Points on a hilly landscape, in no order, each with its height.
From any point a ball rolls to the lowest of the 2 points nearest to it. It stops when none of these is lower. Distance is the straight distance between rows; heights are no part of it.
Q722 (h 1.72): [177  97 139 121 175 153 141 147  94 141 143  91 117 147 157 103 146  89
 152 121 148 115]
Q310 (h 1.34): [170  93 160 137 170  99 121 172  63 111 142  71  98 114 132 104 151 144
  90  73 111 137]
Q52 (h 1.03): [137 169 120 148  94 151 125 124 144 108  74 168 112 146 116 107 156 152
 131 169 131 158]
Q4 (h 3.13): [109 136 129 157 111 110 117 151  71  81 108  73 141 146 136 128 180  90
  92 110 122 168]
Q742 (h 3.92): [ 97 130 150 197 126 129 118 119  83  82 127 148 169 159 104 137 124 168
 110 151  65 169]
Q771 (h 2.09): [151  85 138 136 156 130 102 149  79 130 119  99 110 154 126 111 159 138
 129 112 132 154]
Q667 (h 1.51): [ 70 107 117 133 119 109 126 172 113 158 158 100 177 129 112 133 134  80
  99  92 128 126]
Q814 (h 0.51): [169 107 138 109 156 124 172 127 145 163 136 165 117 127 137 115 142 122
 185 102 202  93]
Q433 (h 3.80): [ 78 174  78 116  84 137 137 149 176 165 150 134 171 121 122 164 126 123
 107 106 142 141]
Q691 (h 2.74): [158  89 142  99 183 134 115 141 106 145 157  85 110 133 134  99  94 110
 151 153  91  88]
Q501 (h 3.64): [112 136 142 163 123 156 117 112  78  99 120 158 115 163  99  95 154 173
 146 140  97 154]
Q126 (h 3.58): [140 116 119 107 165 108 118 131 144 158 134 153 146 129 129 112  66 137
 203 150 157  65]
Q758 (h 4.02): [ 65 106 121 123 136 127  91 153 114 136 160 126 186 117 128 119  69 156
 152 142 111 112]
Q957 (h 1.96): [ 98 183  96 165  40  66 140 142 157 121  55 149 150 148 132 136 153 125
  92 154 114 124]
Q221 (h 2.86): [102 131  99  97 118 136 113 126 191 174 169 130 162 104 132 145  88 117
 151 146 134  88]
Q65 (h 2.16): [125 171 109 104 137 140 116 108 191 121 124 171  88 109 114 146 113 150
 143 134 142 134]
Q866 (h 2.33): [ 73 171 102 165  73 102 127 123 133 109  79 149 165 151 138 134 131 152
 102 168  81 137]
Q131 (h 3.65): [157  86 150 118 167  56 111 213  83 133 144  78 110 118 118  98 116 101
 142 108 111  80]
Q104 (h 4.14): [160  74 146 121 136 105 105 167 145 152 128 145 132 109 106 107 143  90
 169 110 185  88]
Q967 (h 4.27): [156  68 169 132 133 109 110 163  97 148 141 143 121 128 112  72 171 105
 166  93 177 120]
Q474 (h 2.89): [101 124 118 148  97  75 137 162  61  74 106  63 154 144 121 141 154 108
  54 104  71 180]
Q594 (h 4.23): [153 100 136 115 140 134 107 179 102 121 139  96 149  98 156 104 165  53
 115 101 163 116]
Q549 (h 4.35): [133 151 140 147 146 180 112  64 154 144 144 151 128 110 138 125 102 167
 163 177 141 117]
Q543 (h 1.49): [147 123 127 127 114 150 158  89 149 113  96 151 103 123 154 141 186  82
 123 146 171 146]
Q556 (h 2.03): [172 183 124 104 106 112 163  82 165 102  81 179  45 133 126 149 156 145
 129 134 149 149]
Q173 (h 0.84): [146  75 156 126 160  66 129 166  79  79 151  74 117 110 117 130 146 153
  66  65  82 160]
Q311 (h 2.80): [ 94 137 109 164 128 135 120 146 115 122 120  90 183 153 106 138 121 139
 102 129  81 151]
Q223 (h 4.34): [ 84 133  96 126 110 164  94 113 137 155 164  83 143 133 132 142 111 113
 117 168  93 140]
Q588 (h 2.60): [144 126 135 151 172 133 115 150  69 101 140  83  87 144 119 118 139 172
  92 118  77 169]
Q894 (h 5.96): [126 198 109 112 100 113 152  94 201 116  92 154  86 110 133 168 109 136
  85 108 130 139]
Q873 (h 3.98): [127  77 146 132 157 104 103 162 114 154 130 140 130 130  89  99 107 106
 152 120 139  80]
Q876 (h 1.54): [157 104 165 149 115 137 140 117  62 126 101 121 123 126 118  72 192 107
 137  99 192 157]
Q321 (h 1.58): [159 124 133  97 156 161 168  66 169 163 132 177  95 128 137 136 116 165
 171 128 168 122]
Q485 (h 3.77): [ 86 155 133 185 113 129 110  98  85 102  94 158 133 162 105 124 132 169
 133 171 108 157]
Q323 (h 4.49): [ 68 102 138 120 143 102  94 178  91 124 195  91 172 119 130 133  69 150
 133 130  61 129]
Q25 (h 6.72): [163 167  92  58  93 117 177 112 206 116 135 125 101  94 161 212 123 100
  94  95 141 147]
Q312 (h 4.75): [122 124 124  68 142 110 134 107 189 153 147 172 111 109 152 139  79 134
 165 112 165  54]
Q264 (h 3.08): [ 57 162  99 160  99 137 111 139 129 120 149 101 193 137 113 145 102 149
 112 161  75 172]
Q547 (h 1.32): [159 120 123 126 153 171 136 126 129 133 139 138 123 122 136 126 156  86
 157 116 160  89]
Q726 (h 2.32): [141  95 142 125 130 161 116 133 104 136 106 153 105 150 121 105 167 145
 147 125 160 146]
Q955 (h 2.52): [114 103 135 159 166 134 100 144  96 103 141  90 178 142 101 127  93 153
 111 126  74 157]
Q522 (h 2.72): [103 139 128 181 102  93 146 158  84  83 113  82 159 168 125 158 139 135
  64 135  44 169]
Q890 (h 2.45): [197 151 138  81 132 139 200  92 171 103 134 176  53 114 155 160 164 119
 155  88 173 148]
Q175 (h 1.73): [182  77 181 125 174 106 132 168  63 153 148  81  97 127 123  75 132 179
 126  85 102 120]
Q137 (h 1.71): [162 102 143  94 147 157 154 120 154 154 150 152 128 114 143 120 119  82
 165 151 148  67]
Q48 (h 3.38): [ 85  95 171 151 137 144  74 102 123 128 156 135 167  87 113 115  69 178
 165 172 119 134]
Q913 (h 2.85): [105  90 136 131 159 114 101 209 102 137 140 118 177 136 132 126 117 133
 130 108 120  95]
Q236 (h 2.94): [ 85  87 140 136 149 145  81 105 121 138 127 144 147 142 115 116 104 178
 146 143 126 141]
Q642 (h 5.63): [133 157 125 104 125 128 168 102 196 130 120 182  85  86 141 160 123 123
  95  93 163 116]
Q836 (h 4.00): [ 74 155  77 102  98 158 128 103 164 159 136 113 148 124 131 149 107 111
 116 184 114 139]
Q107 (h 1.05): [152 136 131 123 147 152 161  95 159 157 107 168 112 136 131 123 134 137
 139 104 183 113]
Q921 (h 2.14): [165 110 125 121 141 179 154  82 131 150 141 142  96 160 124 116 158 119
 170 159 146 137]
Q765 (h 1.06): [ 90 107 130 154 101 118 118 168 109 111 131 118 190 130 113 143 163 109
  85  95 127 148]
Q378 (h 1.95): [176 138 127 121 121 133 168  77 160 111 101 175  74 128 138 152 179 108
 146 114 189 155]
Q281 (h 0.94): [172 100 145 105 138 157 162 121 127 139 122 154 119 118 150 104 179  87
 165 110 195 111]
Q617 (h 2.66): [123 165 108 142  56 115 145 110 141 116  76 134 146 104 141 117 175  68
  85 131 161 142]
Q364 (h 2.34): [130 124 137 100 166 137  98 137 107 129 178  55 123 110 124  93  86 130
 115 129  73 105]
Q73 (h 0.41): [130  90 148 140 134  96 143 141  74  64 138  82 144 142  98 142 125 159
  61  81  52 171]
Q487 (h 1.57): [122 125 108  99 115 152 121 154 182 137 122 159 131 121 134 144 141 101
 121 120 160 109]
Q157 (h 2.61): [116 113 121 114 144 163 100 118 137 134 130 155 116 141 123 125 124 149
 152 144 133 125]
Q227 (h 5.26): [149 136 118  73 132 122 170 113 208 136 146 165 100  94 155 171 112 112
 135  94 168  85]
Q595 (h 3.02): [150 223 116 128 102 115 143  42 184 106 101 152  69 122 143 159 100 173
 141 164 119 129]
Q63 (h 4.83): [ 57 122 118 124 112 117 115 154 109 151 199  86 203 114 106 143  65 138
 133 143  69 155]
Q134 (h 2.55): [ 76 146 120 168  90  93 138 138  88  91  84 127 175 172 121 124 136 138
  92 169  49 154]
Q320 (h 3.36): [135 158 135 171 108 139 122 129  82  93  98 106 110 159 138 116 197  91
 114 132 131 143]
Q885 (h 3.00): [118 133 125 146  88 124 138 125 115 131  99 102 155 106 162 127 177  53
  69 138 151 147]
Q822 (h 2.84): [119 138 104 144 132 155 122 142 125 137 113  98 162 148 121 132 147  97
 107 130 131 130]
Q503 (h 2.37): [129 135 140 188 131 132 109 137  69 108 109  96 100 160 120 113 149 151
  96 153  70 152]
Q624 (h 3.59): [155 178  97 123  99 146 152  45 182 117 106 154  91 140 145 159 130 134
 136 159 131 118]
Q688 (h 1.97): [150 115 139 124 127 171 165  87 138 176 128 168  73 158 124 113 144 167
 168 146 163 162]
Q166 (h 3.42): [ 65 156  83 154  82 129 135 147 148 156 134 135 188 129 104 165 118 143
 100 134 106 157]
Q454 (h 4.15): [140 133 138  81 152  98 132  98 180 149 147 173 117  95 123 118  51 153
 207 146 163  72]
Q601 (h 2.10): [127 101 124 134 115 148  98 154 132 116 107 156 129 130 122 126 171 126
 127 106 175 128]
Q179 (h 2.48): [180 219 120 104 104  84 161  68 179  95  75 161  48 140 146 139 116 155
 137 143 116 136]
Q644 (h 2.25): [129  85 154 145 171 127 106 127  79 135 137  93 157 149  94  91  89 180
 133 120  94 145]
Q853 (h 3.35): [148 111 127 141  97 148 132 105 107 130 112 103 143 103 161 136 180  55
  97 115 187 120]
Q499 (h 1.29): [192 117 153 135 105 154 160 101 107 142  97 150 119 118 129  97 195 106
 156 103 210 151]
Q415 (h 3.26): [125  96 140 119 170  93  92 205  92 136 158  71 140 137 119 114  95 139
 123 108  84 106]
Q567 (h 5.80): [ 80 134 138 123 143 108  92 116 170 133 157 153 170  84 110 121  44 148
 197 145 147 113]
Q570 (h 1.47): [159 116 159 151 119 130 115 124  44  87 113  84 133 100 147  90 185  81
 109 102 162 172]
Q82 (h 2.08): [155 173 112  69 145 136 137  87 200 102 137 168  68  98 130 163  77 153
 152 107 143 123]
Q817 (h 3.52): [ 73 139 117 133 131 148 120 133 155 126 138 157 189 115 114 131  89 160
 134 115 122 119]
Q672 (h 2.21): [152 129 125 102 152 168 161  82 186 138 168 155 132 114 139 150 105 110
 181 149 141  82]
Q464 (h 1.99): [144  77 158 130 174 116 113 156  68 171 145 109 120 145 119  86  96 169
 154 116 110 109]
Q863 (h 0.95): [180 185 134  87 131 142 160  51 186 111 138 143  51  94 135 172  74 157
 135 115 116 150]
Q750 (h 6.66): [166 178 100 105  81 107 196  82 205 100  86 156  78 119 169 186 150  93
  97 153 130 124]
Q28 (h 2.35): [115 106 121 115 139 121 118 166 148 176 172 121 156 121 123 126  89  89
 149 147 124  69]
Q258 (h 3.46): [ 87 156  82  77 102 149 127 111 200 170 163 141 130 110 134 176  96 111
 140 150 130 128]
Q422 (h 2.73): [ 91 176  97 155 110 135 127 106 149 122  99 151 147 143 133 146 121 158
 109 143 124 137]
Q77 (h 1.94): [108  87 129 114 144 116 126 163 128 173 149  86 163 124 127 117 107  76
 102 124 127  98]
Q692 (h 1.53): [138 185 103 124 109 135 126 100 176 105  82 187  76 137 115 131 145 177
 132 128 151 155]
Q657 (h 2.20): [158 133 151 159 120 165 128 113  85 145 116 107  90 167 132 113 157 135
 115 162 109 145]
Q334 (h 1.89): [104 117 137 130 156 123 102 159 103 140 184  56 126 116 130 120  82 127
  75 133  51 136]
Q918 (h 2.31): [ 91 180  97 152  54 106 139 133 136 132  95 129 138 134 128 128 165  80
  81 152 112 133]
Q572 (h 3.99): [132 157 119 136 131 163 135  43 154 144 109 165  97 136 134 137 127 158
 158 179 138 135]
Q874 (h 1.52): [139 193 109 154  71  96 148 120 160 105  54 168 120 131 126 130 162 135
 102 146 138 138]
Q367 (h 0.72): [109  86 144 160 123 113 129 152  76  90 132 109 165 157 107 137 151 132
  91  92  91 152]
Q470 (h 2.00): [172 120 142 136 144 166 143 116  83 138 128  90  99 151 150 124 168  86
 120 136 122 128]
Q97 (h 1.38): [113  99 140 126 144  85 118 171  96 111 176  52 119 112 124 140 116 148
  55  83  54 142]
Q355 (h 3.53): [111 131 140 169 117 142 109 142  73  97 120 140 122 149 101 108 184 142
 119 110 126 148]
Q329 (h 5.04): [109 157 131  98 148 126 112  82 189 133 152 150 140  89 129 136  70 175
 181 133 158 107]
Q597 (h 3.94): [157  84 149 115 163  97 102 209  85 123 135  99 147 107 134  91 139  89
 135  97 155 111]
Q20 (h 3.14): [102 146 116 165 119 146 133 149 134 115 123 168 169 127 117 134 135 155
 106 109 134 127]
Q163 (h 3.85): [155  76 156 123 144  68 111 181  91 149 127 109 127 141 100  95  99 101
 163 141 129  50]
Q740 (h 2.44): [145 106 120 138 150 129 108 158  93 126 134  68 140 150 131 124 139 100
  92 102 117 129]
Q452 (h 2.22): [134  75 154 127 139 138 117 132  92 175 141 147 132 152 114  84 108 184
 186 115 148 114]
Q241 (h 0.78): [131 146  93 110  93 150 155 113 173 129 105 147 129 118 148 170 157  80
 107 152 147 132]
Q864 (h 6.34): [172 178 125  77  96 119 173 107 210 100 107 150  64  99 169 194 132 119
  94 117 129 144]
Q668 (h 4.46): [ 94 104 141 126 173 104  99 161  86 142 150 118 143 121 141  95  52 140
 174 160 106  92]
Q98 (h 2.49): [114  94 126 143 132 141  90 182  95 123 135 138 151 134 146 110 155 123
 121 108 147  94]
Q517 (h 3.11): [115 110 130 103 169 137  93 112 137 152 147 140 133 123 123 128  85 151
 197 168 145 111]

For each start below, name the point where the ball stops.
Q433 => Q464
Q836 => Q73
Q501 => Q866
Q503 => Q814

Call two points neighbours if one is among the 2 nearest of the other. Go from one point of each pair to the other, from neighbour to neighbour, staying as low as possible. Name the highest point that can't be avoided.
Q52, Q601 => Q890
Q866, Q814 => Q4
Q771, Q601 => Q726
Q692, Q863 => Q65
Q570, Q814 => Q876
